A landscape with many valleys, sampled at points; each row gives a point and its height.
From any point a ball rolls to the lowest of the 2 points nearest to it. It stops when none of these is lower. Distance is the straight distance between rows; heights are no part of it.
Z432 h=767: [138 152 197  83 156 198 149  86 123 129 135 158  98 138  84  99 151 144
  96 149 121 151 156 157]
Z474 h=418: [177 113 124 156  87  74  80 154 113 125 117 121 106 135 162 140 116 113
 157 139 141 134 180 135]
Z632 h=453: [129 106  90 109 129  58  81 188 115 102  75  89 120 122 147 173 123 133
 167 130 129 183 132 118]
Z184 h=463: [120 147 162 131 154 164 185 137  56  99 155 166 163 118 148  97 116 119
 127 133 105  76 109 112]
Z562 h=494: [118 152 127  97 144 199 151  57 127 171  81 130 117  82 122 120 101 150
 171 137 106 149  65 150]
Z522 h=333: [124 134 182 147 122 143  99 157 144 190  89 121 106 143 122 129 109 167
 143 135 118 160 181 170]
Z612 h=349: [ 45 118 126 152 148  66 127 127 134 139 135  92 106  65 130 164 185  93
 137 128 159 186  80  75]
Z269 h=489: [ 63 111 169 197 143  94 118 171 119 136 113 109 141  76 156 131 165 105
 117 134 134 167 102 116]
Z598 h=635: [162 148  98 115 136  88 108 110 148 130 122 146 111 115  98 134  63 140
 161  85 109 116 121 138]
Z55 h=324: [127 113  82 141  74 194 174  72 104 123 179 164 127 172 156 158 153 154
 118 133 136  86 133 141]
Z954 h=613: [116 144 177 131 140 119 116 172 123 146  89  85 120  87 138 112 114 105
 153 142 115 161 138 112]
Z165 h=373: [112 121  75 125 137  74 149 150 108 116 160  78 102  71 108 140  50 107
 166 124  96 109 156  71]
Z568 h=646: [137 147 179 122 157 146 156 153  99 115  88 115 143 125 157  68 148 123
 132 148 121  98 113 111]
Z398 h=397: [107  99  85 129  67 183 166 119 129 161 188 135 124 178 152 155 130 137
 132 138 152  80 155 128]
Z768 h=598: [ 97 121 178 187 150 132 165 197  92 143 133 144 169 117 164  98 148 123
 119 130 113  91 125 130]
Z607 h=517: [ 62 101 159 152 174 138 149 149 144 155 156  95 154 100 122 105 149  99
  98 151 131 108 112  92]
Z170 h=582: [166 131 109 128 132  79 122 142 162  91 168 131 130 170  74 106 147 111
  83  92 143 103 181 137]
Z573 h=443: [123 158 161 113 134 151 140  91 129 153  77 120 108  94 113 118 110 138
 169 125 120 132 102 160]
Z126 h=649: [ 66  81 143 154 140 135  98 169 182 183 154  98 134 108 104 147 145 113
  89 151 132 151 144 100]
Z512 h=255: [136 107  82 178  91 102 145 154  83  95 118 136 166 127 198 123 147 115
 159 129 132  87  97 128]
Z705 h=766: [161 168 129  82 175 159 169  46 123 114 165 169 102 178  88  92  99 137
  80  92 115  89 144 148]
Z204 h=336: [ 82 114 126 122 135 154 138  78 166 168 120  78 102 109 107 129 173 115
 116 147 148 152  99 128]
Z272 h=482: [122 101 133  83 109 194 126 117 147 144 147  79 140 151 136 125 178  95
  83 193 161 138 143  77]
Z670 h=424: [112 128 151 106 167 148 158 163  83  81 141 127 173 106 126 107 123 101
 133 142 116  89  85  86]
Z221 h=662: [138 149  89 103 115 120 119  78 160 124 136 146 115  95  79 136  82 111
 155  98 122 142 135 130]
Z821 h=504: [170 150 178 157 117 132 124  93 115 111 151 151  85 171 158  87 148 153
  77 127 137  98 201 154]
Z135 h=159: [140 145 172 128 107 129 105 140  73 129 122 180 137 103 104 151  79 130
 168 118  96 169 157 165]
Z986 h=199: [123 154 191 146 137 124 145 174 141 139 171 118 133 129 140  88 113 111
  73 141 112  94 194  94]
Z801 h=466: [143 144 130 176  80 125 135  64 116 129 107 133  94  60 125 117 117  92
 169 116 127 140 101 163]
Z355 h=501: [206 163  86  99 166 106 152 102 135  92 147 135 144 166 114 103  97 121
 100  82 114  65 142 113]
Z734 h=417: [112 120 116  90 130 183 142 100 130 135 145 113 142 117 110 129 140 109
 131 158 135 132  93 109]
Z765 h=296: [137 123 172  82 106 156  89 190  77 126 124 135 149 157 147 163 103 132
 134 154 114 175 188 138]
Z471 h=394: [110 128 176 187  93 144 135  91 122 167 154 159 107  88  91 134 127 127
 136 130 132 152 177 184]
Z797 h=299: [122 112 108 127 112 180 184 119  94 124 133 133 156 137 169 124 152 126
 137 146 129  78  85 111]
Z534 h=191: [134 123 147 159 155  75 143 194 154  97 153 110 155 153 122  84 152  87
  69 115 127  91 170 104]
Z532 h=398: [137 115 107 147  64 112 109 171 103 137 139 104 124 120 176 147  96 102
 161 153 139 145 188 116]
Z753 h=565: [160 163 163 164 141  90 124 113 101 110 115 135 105  92 121  87  98 109
 147  88 122  95 149 132]
Z639 h=370: [204 156  93 125  72 112  97  55 150 128 115 127  70 115 130 119  93 104
 150 113 129 141 151 144]
Z973 h=340: [155 132  86 115 105 164 111  48 150 119 100 178 119 114 108 144 130 156
 144 138 124 176  97 179]
Z602 h=558: [168 154 104  92 140 119 146 111 107  71 174 162 142 178 144 109 103 119
 102 103 123  62 141  91]
Z225 h=747: [135 146 195  60 172 195 111 128 136 152 113 137 126 129  58 114 133 140
 111 161 119 166 147 132]
Z45 h=586: [144 147 183 174 145  76 115 135 125 125 129 156 109  92  72  98 103 114
 140  92 121 122 161 153]
Z285 h=570: [205 168  75  78  93 163 125  68 153 100 107 132 141 136 168 118  90 144
 130 136 117 133 117 100]
Z220 h=539: [107 118 164 104 171 125 111 148 166 129  87  67 130 128 131 100 192  99
  85 160 130 173  93  89]
Z278 h=457: [200 129  93 130 104  82  67  87 157 113  75 147  99 152 130 121 136 147
 148 117 131 131 120 170]
Z496 h=624: [ 58 135  85 125 168 131 178  65 149 173 115 111 108 102 133 140 118 153
 151  98 119 109  24 117]
Z527 h=441: [132 132 132  98 164 153 154 115 139 118 115 112 140 156 107  89 166 139
  97 139 124 110 105 129]
Z757 h=109: [157 157  95 117 136 109 137  41 153 112  69 101  89  97 148  95 102 122
 165 103 123 127  63 131]
Z840 h=521: [205 122 111 153  85  68  34 107 113  98  90 169 120 136 150 123 141 144
 164 134 129 138 125 175]
Z948 h=564: [121 129 120 107 174  70 123 161 132  66  84  80 120 128 142 104 189  96
 112 133 142 166  78  95]
Z3 h=374: [ 78 103  90 110 147 129 134 131 110 142 117 117 170 104 136 166 120 130
 158 131 124 134  42  95]
Z717 h=460: [110 121  97 179  86 139 153 112 105 134 156 165 143 110 127 147 118 123
 162 117 129  98 104 143]
Z650 h=298: [142 135 179 150 149 104 105 190 146 168  91 113 115 145 146 113 119 165
 123 123 119 118 176 158]
Z366 h=291: [115  99  60 153 126  81 156 147 115  95 120 105 140 134 186 133 133 114
 155 115 136  82  88  87]
Z103 h=510: [152 135  62  67  85 154 130  83 147 103 141 120 144 118 124 149 103 110
 140 152 137 154 107 100]
Z209 h=709: [138 139 133  71 152 136 100 139 130 134  90 155 146 124  87 148  92 162
 154 111 111 157 106 155]
Z823 h=250: [108 133 169 165 180  80 118 221 192 146  96 103 118 140 163  90 138 137
  60 127 106 100 147 114]
Z985 h=468: [151 125 193 154 110 136 116 132  95 109 167 147  90 194 168 138 126 161
  79 130 143 101 204 138]
Z416 h=410: [ 94 121 102 132 138  89 134 117 135 104 119 104 118 109 124 132 145 103
 147 112 136 156  73 117]
Z548 h=409: [152 162  89  50 158 152 136  93 158 132 113 134 145 118 120 131  52 152
 147 122 102 124  86  94]
Z704 h=719: [140 135 109  67 153 147 137 106 156 114 169 132 125 170  76 114 116 111
  90 118 131 116 139 122]
Z109 h=329: [ 41 100 139 150 126 111 106 131 139 163 121  80 113  71 138 172 165  94
 142 158 145 195 108  91]
Z331 h=335: [122 135 158 154  84 161 109  98 120 180 139 178 104 122  93 171  98 150
 148 127 134 162 185 203]
Z654 h=383: [125 110 136 114  65 149 108 180 113 138 142  97 132 119 178 155 124  86
 143 182 134 169 192  98]
Z967 h=225: [124 138 161 186 176  87 143 182 174 123 122  97 131 139 149  69 165 115
  62 127 120  83 132 110]
Z935 h=507: [202 145 126  89 120  78  77 145 138  55 111 152 133 145  96 112 138 113
 109 118 130 165 150 135]
Z894 h=674: [111 144 104 112 164  80 110 129 133  92  89 143 154  86 111 161  91 154
 157  95 106 169  53 120]
Z328 h=576: [137 134 146 138 152  94 119 161 113  77  74 115 142 109 145  98 160  94
 134 135 128 151 108 112]
Z127 h=401: [117 137 171 151 122 159 135 101 127 148  94 121 111  96 137 111 145 119
 141 149 127 144 142 162]
Z368 h=274: [ 81  98 119 155 123 108 106 124 169 144 129  99 118 109  94 155 175 114
 126 142 163 193 103 140]
Z804 h=541: [134 132 112 152  78 150 150  91  64 115 181 191 141 124 176 178  45 150
 149 104 106  87 135 121]
Z210 h=476: [142 124 124 129 149 124 147  90 163 106  97 112 115 145 115  75 208 128
  94 136 127 126 119 154]
Z739 h=321: [126 120  44 108 149  77 156 132 131  86 116  88 143 147 154 112 144 111
 128 116 136  86  76  73]
Z738 h=315: [133 116  90 103 101 179 148 135 117 151  90  82 137 148 204 135 133 133
 159 171 128 111  95 114]
Z957 h=551: [ 95  92 117  87 139 150 117 168 143 177 123  88 132 132 109 166 122 126
 152 154 134 144 112 100]
Z652 h=729: [139 147 160  45 155 178 108 139 131 133 119 163 137 144  69 146 107 156
 123 139 117 165 125 140]
Z674 h=529: [114 119 152 116 152 138 111 166 176 139 118  85 131 141 114 113 163 118
  89 157 143 154 134 107]
Z284 h=450: [103  93  75 132 141  90 136 150 179 154 113  79 106 166 136 153 146 147
 138 106 162 127  99 128]
Z363 h=446: [211 153  66 102  80  99  88  71 150 124 133 111  68 158 151 126  76 123
 150 126 128 110 173 120]
Z661 h=459: [108 147 186 165  70 151 140 126  80 153 161 145 108 117 157 148  88 119
 150 123 131 136 203 150]
Z237 h=465: [ 94 110  40 123 132  82 133 116 163 165 109  69  86 162 155 164 114 155
 161 100 148 120 108 100]
Z139 h=641: [ 46 105 187 148 151 139  76 156 163 181 123  97 130  68 106 155 153 109
  93 164 130 181 120  96]
Z190 h=347: [131 135  71 139 133  55 141 105 122 120 136  97  93  86 128 126  67 110
 161  89 111  96 138  93]
Z614 h=346: [181 161 161 173  92 130 124  75 122 166 134 125  76 126 152  91 111 126
 135 122 143  89 190 154]
Z5 h=429: [153 130  62 121 100 101 119  94 144 142 129 114 125  87 141 164  33 144
 187 108 112 120 127 108]
Z498 h=534: [157 144 127 146 154  68 138 127 110  94 134 157 146 127 113  92 106 123
 143  86 121  69 127 120]
Z584 h=430: [141 149 217 130 123 160 104 136 103 129 134 134  95 171 153 129 109 161
 102 137 132 148 219 150]
Z250 h=604: [160 147 163 115 125 102 105 159 112  92 113 101 124  90 129 109 120  91
 143 150 113 166 162 104]
Z694 h=422: [103 113 100 146 136 132 137 123 114  98  99 137 157 118 146 129 175 136
 136 134 127 135  54 152]
Z454 h=303: [127  94  96  75 137 144 128 160 153 120 143 129 147 181  78 136 182 147
  90 144 150 130 110 123]
Z963 h=454: [127 113 106  77 114 198 150  95 141 135 173 104 147 153 107 129 178  99
 102 164 154 121 115 101]
Z754 h=354: [145 121 139  64 145 171 130 165 142 147 137 114 136 204 103 133 150 164
  97 136 128 125 140 132]
Z58 h=421: [121 149 171 131  79 154 124 119  55 111 179 152 103 122 140 175  70 103
 130 110 120 137 196 123]
Z930 h=698: [ 92 110 141 146 148 160 148 151 157 165 175 137 127 137  69 128 160 142
  82 128 139 111 144 142]
Z962 h=345: [121 102 118 110 103 175 142 160 141 158 109  71 127 164 189 125 169 120
 125 183 156 117 137 102]
Z814 h=633: [ 56 129 180 147 172 122 100 145 180 155 100  92 108  81 121 117 162 106
  74 145 119 169 114  90]
Z329 h=639: [ 70 137 100 112 158 124 154  84 138 164 121  97  93  84 123 159 104 127
 165 108 122 146  58  98]
Z637 h=399: [138 120 172  89 166 171 152 155 129 128 147 137 146 166  78 109 167 160
  71 140 120 113 134 132]
Z141 h=514: [123 123 156  87 127 151 120 150 156 143 165  97 132 151 101 118 131 100
  95 146 141 145 166 102]
Z217 h=595: [142 134 117 126 117 132 166 138  89  64 181 142 160 164 151 106 142 113
  99 120 141  73 138  95]
Z703 h=393: [153 120 148 152 104 101  94 171  87  85 127 185 145 174 114 144 141 135
 114 118 134 144 159 162]
Z309 h=483: [114 133 155 171  90 144 141 138 112 151 158 134 112 141 140 131 113 129
 120 124 139 100 200 130]
Z491 h=605: [110 106 161 147 138 173 177 142  80 118 170 181 160 136 105 117 162 148
  93 137 124  96 118 155]
Z559 h=348: [108  86 130 103 170 137 123 175 146 138 152 135 168 151  61 136 200 140
  75 144 138 135  87 125]
Z15 h=692: [143 156  93  88 133 151 142  73 151 124 167 163 116 135  56 135  91 111
 108  97 130 132 135 147]
Z361 h=305: [ 65 113 132 132 138 117 122 121 159 179 105  80  93  97 123 152 149 123
 142 131 153 178  99 124]
Z497 h=676: [ 78  93 115 149 124 135 148 143 140 169 149 122 136 112  93 153 143 130
 139 112 127 132 101 137]
Z843 h=366: [116 110  99 120 142 179 171 105 107 125 115 152 174 132 138 119 173 151
 136 147 115 105  48 138]
Z186 h=363: [121 150 190 173 126 146 160 117 103 158 102 130 115 105 145  97 133 148
 146 134 114  93 133 155]
Z475 h=379: [124 105 140 107 167 117 143 198 130 103 135 118 169 155 100 108 185 132
  90 136 126 119  85 111]
Z590 h=606: [178 148 120 115 126 109 115 131 132 119 122 146 115 158 118 113  95 154
 141  99 131  95 144 144]
Z458 h=249: [148 142 160 104 105 144 106 156  91 147 117 134 125 132 139 156  95 142
 161 124 122 147 179 141]
Z235 h=431: [124  92  58 104 133 103 123 165 147 120 101  97 141 158 160 146 144 138
 154 127 141 120  86 114]
Z744 h=620: [119 126 148 138 129 168 172 138  98 102 181 155 148 164 121 104 172 124
  74 135 131  90 150 119]
Z824 h=458: [188 136  83 131  90 152  97  52 142 126 101 203 137 130 157 140 118 192
 140 135 126 148  99 169]
Z19 h=552: [110 128 137  76 176  97 101 128 153 104  90  76 114 112 111 114 174  97
 114 141 144 189  83  94]
Z625 h=532: [139  90 108 153 120 104 132 187 155 127 167 139 142 195  97 125 166 139
  81 107 153 100 161 144]
Z392 h=292: [109 100  73 106 121 165 143  82 168 168 124  84 114 150 105 140 167 131
 128 142 149 125 105 140]
Z711 h=511: [209 157  73  79  97 135 107  60 164 121 133 135  99 165 147 122  86 147
 128 120 124 121 140 127]
Z993 h=591: [185 153 112  46 129 142  96 121 152  97 121 137 108 193 102 130 111 163
 110 111 140 144 164 135]
Z290 h=509: [142 116 132 159 157 130 138 130 121 135 101 170 132 148 116 110 155 185
 133 102 115  95 102 191]
Z223 h=553: [174 128 162 158 100 129 101 142  46 112 143 163 109 181 212 136 107 162
 124 123 127  93 170 151]
Z231 h=498: [132 130  86 174  61 118 143 103  79 136 178 181 139  92 154 170  71 126
 170 107 124  89 130 132]
Z409 h=251: [141 149  91 106 124 121 105  67 167 136  49  92  82 116 150 115 137 159
 170 125 123 150  70 145]
Z466 h=491: [175 162  94  68 149 148 119  67 177 125 110 154 142 145  98 114  80 158
 122 108 121 135 107 129]
Z722 h=334: [170 152  64  60 114 147 133 112 147 128 131 110 153 109 156 148  44 148
 166 129  96 131 111  76]
Z111 h=330: [ 99 139 165 182 157 137 170 137 138 170 113 106 123 120 140  86 156 155
 118 127 119  79 127 148]
Z815 h=710: [119 110 141 128 171 110 146 172 156 150 149 140 140 159  59 118 145 151
  99 108 134 105 118 145]
Z183 h=264: [152 137  90  72 112 164 134 129 124 146 100  97 145 132 176 143  83 145
 172 148 100 118  91 101]
Z991 h=655: [ 67 131  95 106 158  89 126 110 131 127 119 126 110  86 100 183  97 149
 162  94 121 171  61 109]
Z839 h=555: [166 115 127 147 125 101 127 145 155  95 185 150 128 208  86 112 173 138
  42 107 148 120 184 157]
Z881 h=666: [ 49 100 140 143 147 157 147 138 115 205 121  95 134 101 118 149 139 136
 149 138 139 122  82 125]
Z240 h=584: [101 134 175 133 176  80 115 180 141 122 131 111 137  89  92 117 113 100
 115 117 123 139 150 108]
Z876 h=579: [160 144 150 113 133 126 124 143 127 107 139 141 135 160 102 120 133 133
 110 116 132 126 158 145]
Z961 h=581: [201 150  91  93 152 108 109  70 153 100 156 178 122 166 101 114  92 144
  96  76 123  86 146 132]
Z759 h=437: [147  94  95 147  98  56  78 190 118  94 107 118 123 124 144 145 117 105
 155 130 132 168 175 123]
Z620 h=609: [204 159  84  78  80 149  91  53 155  86 139 179 134 130 124 163  82 153
 122 128 129 187 138 133]
Z565 h=518: [117  95 112 168 101  94 119 187 141 120 179 143 150 144  99 152 149 115
 107 125 155 129 177 135]
Z324 h=611: [191 156 158 146  91 139 106  72 102  88 110 176 100 123 138 116 140 136
 141 133 127 139 147 169]
Z106 h=575: [103 135 161 118 158 103 130 192 106 118 155 115 150  82  88 131  82  97
 156 123 100 140 158  95]
Z921 h=590: [172 164 163 131 136  91 122 139  98  67  87 136 132  90 133  75 131  87
 137 129 110 140 135 112]
Z202 h=367: [187 141 107 105 127 120  83  72 176 123  42 128 107 143 129 108 144 169
 155 119 123 150  95 183]
Z621 h=470: [154 124 143 177  74 136 106  75  79 162 154 174  82 144 171 151 102 171
 153 110 142  98 174 179]
Z356 h=378: [ 60 150  98 138 155  70 153  97 115 117 120 117 103  85 138 144 180 108
 142 106 153 169  50 102]
Z13 h=452: [183 135 121 109 100 107 100 127 118  51 140 194 142 161 107 144 152 131
  98 122 143 145 149 153]
Z832 h=400: [101 111 136 113 167 128 153 179 104 109 118 108 170 132 137 121 163 110
 139 150 130 130  67  97]
Z306 h=438: [138 134  98 101 124 116 132 137 134 103 116 112 130 128 118 122 126 106
 145 124 131 139 111 118]
Z60 h=627: [ 87 143 186 173 158 148 146 138 134 108 103 106 155  78 157  89 204  99
  96 169 122 151  95 124]
Z90 h=473: [153 119  55  96 100 107 118  91 164  71 116 115 136 112 127 142 122  97
 151 128 127 155 102 113]
Z706 h=428: [ 90  98 105 171  82 155 172 126 104 157 164 129 138 137 157 148 140 117
 154 136 145  91 138 140]
Z293 h=371: [156 138  23 119 140  69 147  81 159  74 132 101 143 138 141 110 119 107
 124  96 131  85  79  93]
Z405 h=554: [182 143  84  82  88 144 112  97 127  78 134 157 143 128 156 156  81 139
 146 128 118 150 127 107]
Z336 h=157: [136 132 162 141 139  94 146 197 115 109 149 114 151 136 141  99 121 110
 113 128 130  91 158  98]
Z523 h=236: [144 161 117 152 157  80 142  66 127 116  97 111  97  90 130  86 109 100
 145  83 115 112  85 125]
Z234 h=432: [117 134 153 203  88 103 130  96 122 142 129 149 109  65 102 124 116 103
 159 115 136 139 139 167]
Z42 h=599: [ 97 131  91 143 157 130 157  72 155 157  98 149 112 113 123 139 119 180
 156  93 126 104  49 144]
Z873 h=574: [133 126 176 181 101 144 148 171  55 138 153 159 131 172 204 119 130 151
 108 134 130  80 176 147]
Z853 h=396: [110 110  56 124 103 105 131 133 126 138 151  92 108  80 124 173  62 117
 183 121  98 132 127  91]
Z213 h=621: [172 137  78 104 127  99 134  91 152  97 190 166 131 183  78 124 123 112
  83  79 136  94 171 144]
Z271 h=304: [123 150 115 119 154  93 156  97 125 120 130 103 105  76 102 106  78  86
 155  96 111 112 109 101]
Z495 h=656: [ 42  92 136 158 148 121 122 176 147 197 148  81 129  88 140 167 115 105
 113 144 134 144 139  79]
Z137 h=353: [131 123 161 157 104 115  96 159 134 115 112 161 141 134 111 130 172 133
 120 135 139 165 147 174]
Z219 h=258: [112 140 161 154 100 140 113 124 104 179 139 168 121 103 102 165  69 144
 176 105 111 136 162 177]
Z473 h=623: [ 90 134 183 131 161 117 112 142 150 141  96 104 116  77 100 122 143 113
 131 143 119 175 106 117]
Z501 h=462: [121 121  56 112 116 116 137 107 155 150 109  88 109 122 154 156  82 152
 182 107 130 121  96 114]
Z535 h=577: [106 113 133 139 145 149 157 178  82 121 160 189 186 157 106 147 132 165
 118 111 112  81 106 154]
Z662 h=337: [138 143 160  63 117 164 118 170  82  96 148 135 145 149 135 152 106 127
 135 149 117 145 165  96]
Z50 h=365: [131  98 131  97  77 168 122 168 112 121 136  98 146 153 183 143 159  97
 120 193 151 151 149  95]
Z335 h=293: [119 144 155 132 157 148 176 123 137 166 139 111 119 148 125  78 123 135
 115 115 124  72 145 130]
Z566 h=405: [100 114  63  92 138 115 130 135 129 112  88 111 152 130 167 165 120 148
 165 131 112 147  60  86]
Z699 h=508: [ 58 125 175 176 169 109 129 195 152 148 154 102 146  84 128 116 139  94
  77 146 120 121 136  81]
Z133 h=608: [106 111 157 208 133 125 150 157 108 120 118 136 149 107 163 106 185 109
 114 144 140 111 129 144]
Z595 h=516: [179 127 164 173  71 117  77 100  58 129 141 173  84 145 195 144 109 148
 148 130 135 122 186 169]
Z22 h=686: [ 84  75 115 137 112 166 143 140 154 177 183 120 145 145  90 159 153 128
 119 149 148 115 129 128]
Z751 h=503: [138 154 155 152 162 122 167 139  95 103 124 159 150 124 134  90 108 133
 139  96 114  60 105 127]
Z852 h=499: [ 48 117 187 195 162 118 128 199 121 164 116 118 154  81 155 133 143 106
 110 144 107 125 116 106]
Z610 h=384: [144 139 184 140 100 160 121 121 120 172 119 149  86 159 142 132 119 180
 125 133 129 128 198 173]
Z508 h=246: [142 155 174 128 157 141 162 125 154 157 164 102 112 162 134  82 123 114
  74 123 118  88 192 110]
Z605 h=569: [195 167  96  43 159 156 107  85 180 109 108 160 123 188  84 115 109 171
  97 109 122 143 130 149]
Z813 h=217: [144 126  97 119  84 164 156 118  99 107 148 154 139 165 167 131 145 145
 131 134 134  91 125 133]
Z666 h=464: [101 102  99 150 128  69 106 180 109 134  79  98 119 111 175 167 130 125
 168 118 134 171  98 129]
Z49 h=618: [ 69 110 154 199 141 135 138 154 146 125 116 122 142 101 165  95 201 111
  71 169 124 128 112 121]
Z7 h=550: [109 132 107 113 156 186 162  59 155 181 113 160 121  97 104 126  85 172
 158 108 107 116  66 154]
Z8 h=548: [147 117 113 127 155 144 141 162 100 119 116 175 177 160 127 137 150 187
 131 115 103  97  90 158]
Z369 h=451: [ 90  95 114 129 147 129 118 137 114 110  95 116 152 120 120 160 192 121
 137 151 144 177  60 137]
Z877 h=471: [ 71  88 126 148 126 133 102 167 106 129 136 131 174 108 105 172 165 102
 142 146 140 173  82 130]
Z342 h=637: [113 141 208 154 160 148 157 170  92 111  91 128 161  88 156  77 170 114
 115 165 107 122 114 129]
Z635 h=376: [131 133 159  89  93 152 124 148  72  83 173 132 120 120 133 157  82  92
 131 146 123 147 189  92]
Z643 h=547: [184 146 136  87 135 103  85 134 147  93 124 156 123 171  62 126 117 141
 109  97 134 148 167 152]
Z299 h=204: [122 120  88 109 116 161 121  77 171 154 102 129 115 127 102 144 132 148
 150 126 138 149  95 163]
Z30 h=341: [ 61  81  79 152 130 135 149 140  94 145 134 139 175 118 127 183 144 137
 162 123 129 120  43 129]
Z953 h=740: [137 156 127  80 171 166 172  96 130 149 176 143 125 171  75 105 105 134
  99  93 115  80 147 132]
Z536 h=544: [196 136 105 108  98 143  96  54 142  94 130 203 131 157 133 148  94 184
 119 129 131 151 134 151]
Z359 h=568: [ 98 123 161 111 125 126 129 200 101 150 165  95 141  95 123 145  74 108
 158 154 110 134 186  78]
Z167 h=375: [ 91 111 153 123 144 179 145  93 133 153 130 117 133  97  82 120 163 105
 121 160 134 157  88 139]
Z708 h=542: [155 140 154 148 127 142 158 114 152 137 183 139  95 193 137 101 158 156
  47 122 138  80 212 146]
Z151 h=433: [168 145  54  94 144  94 137 106 146  70 150 127 160 141 115 107 107 106
 116 102 120  93 115  87]
Z452 h=660: [ 31  97 160 164 145 128 126 177 123 212 122  82 132 103 171 158 120 129
 142 146 127 138 111 113]
Z624 h=691: [139 141 121 103 159  90  91 151 114 100  73 168 168  99  89 156  99 151
 167 105  89 184  94 157]
Z719 h=445: [161 146  98 135  66 159 118  45 143 139 114 134  85  86 131 116 104 115
 160 126 132 154 119 163]
Z53 h=502: [119 116 127 181 109 104 140 158 149 138 153 118 125 127 135 120 133 109
 122 116 150  97 167 134]
Z616 h=467: [139 121 109 150 131 131 134 112 131  95 109 166 152 129 107 108 161 151
 126 121 125 118  97 164]
Z249 h=588: [104 128 182 188 125 136 142 190  83 120 152 165 156 141 164 120 149 135
  98 141 125  97 171 134]
Z316 h=271: [127 133 177 158 157  87  82 213 177 150  86 101 120 129 156 102 121 132
  89 138 115 138 177 129]
Z653 h=311: [ 72  71  61 151 108 126 147 177 103 133 142 120 187 132 154 168 160 109
 151 138 145 124  78 117]
Z112 h=563: [171 139 172 150  67 153  89  77  57  98 113 168  95 142 181 150 132 136
 137 145 132 168 164 175]
Z427 h=567: [184 128 122 170  66 104  65 100  90 111 110 200 134 128 144 142 137 148
 152 129 130 146 140 200]
Z377 h=412: [175 135 161 165 111 126 104  61  97 151 138 164  62 157 155 116 112 173
 126 109 136  75 179 169]
Z866 h=528: [ 86 131 154 139 146 154 147 119 165 162 135  68 131 105 152  90 151  94
  98 168 135 111 121  91]
Z436 h=270: [170 155 131 155 100 112 114  58 150 136 141 131  80 115 105 103  99 101
 143 103 144 109 178 162]
Z321 h=477: [ 86 120 146 176 142  70 108 158 107 121  84 110 128  74 141 152 140 108
 164 118 131 191 104 129]
Z874 h=561: [ 93 106 141 105 117 138 107 188 119 181 127  93 131 111 125 161  90 116
 169 159 119 153 164 107]
Z586 h=500: [136 123 133  57 134 160 112 136 168 151 147  61 126 150 130 116 137  82
 102 174 141 140 170  71]
Z411 h=597: [125 150 197 155 148  92 129 162 130 107 166 148 137  89  77 101 112  92
 105  99 126 132 171 124]
Z997 h=791: [152 167 165  98 158 200 162  56 110 102 154 164  89 144  95  95 114 133
  87 118 124 136 159 143]
Z265 h=314: [124 100 127 164 113 100  87 141 174 107 108 118 126 127  95 136 189 127
 112 137 150 195 133 173]
Z367 h=287: [ 94  91  75 167 100 115 127 165  88 125 101 120 167 135 201 151 159 120
 155 143 138 128  77 152]
Z77 h=540: [ 97 107 143  92 137 164 140 127 144 181 124  60 120 115 130 125 130 102
 133 165 146 133 119  75]

Call two points neighbours if one is among the 2 nearest of the other. Go from one point of each pair to the other, from neighbour to neighbour, staying as low as possible. Name the highest point that can't be avoided.
Z183 and Z135 -> Z993
Z757 and Z512 -> Z237
Z454 and Z135 -> Z411
Z436 and Z368 -> Z285
Z813 and Z454 -> Z210
Z639 and Z135 -> Z801
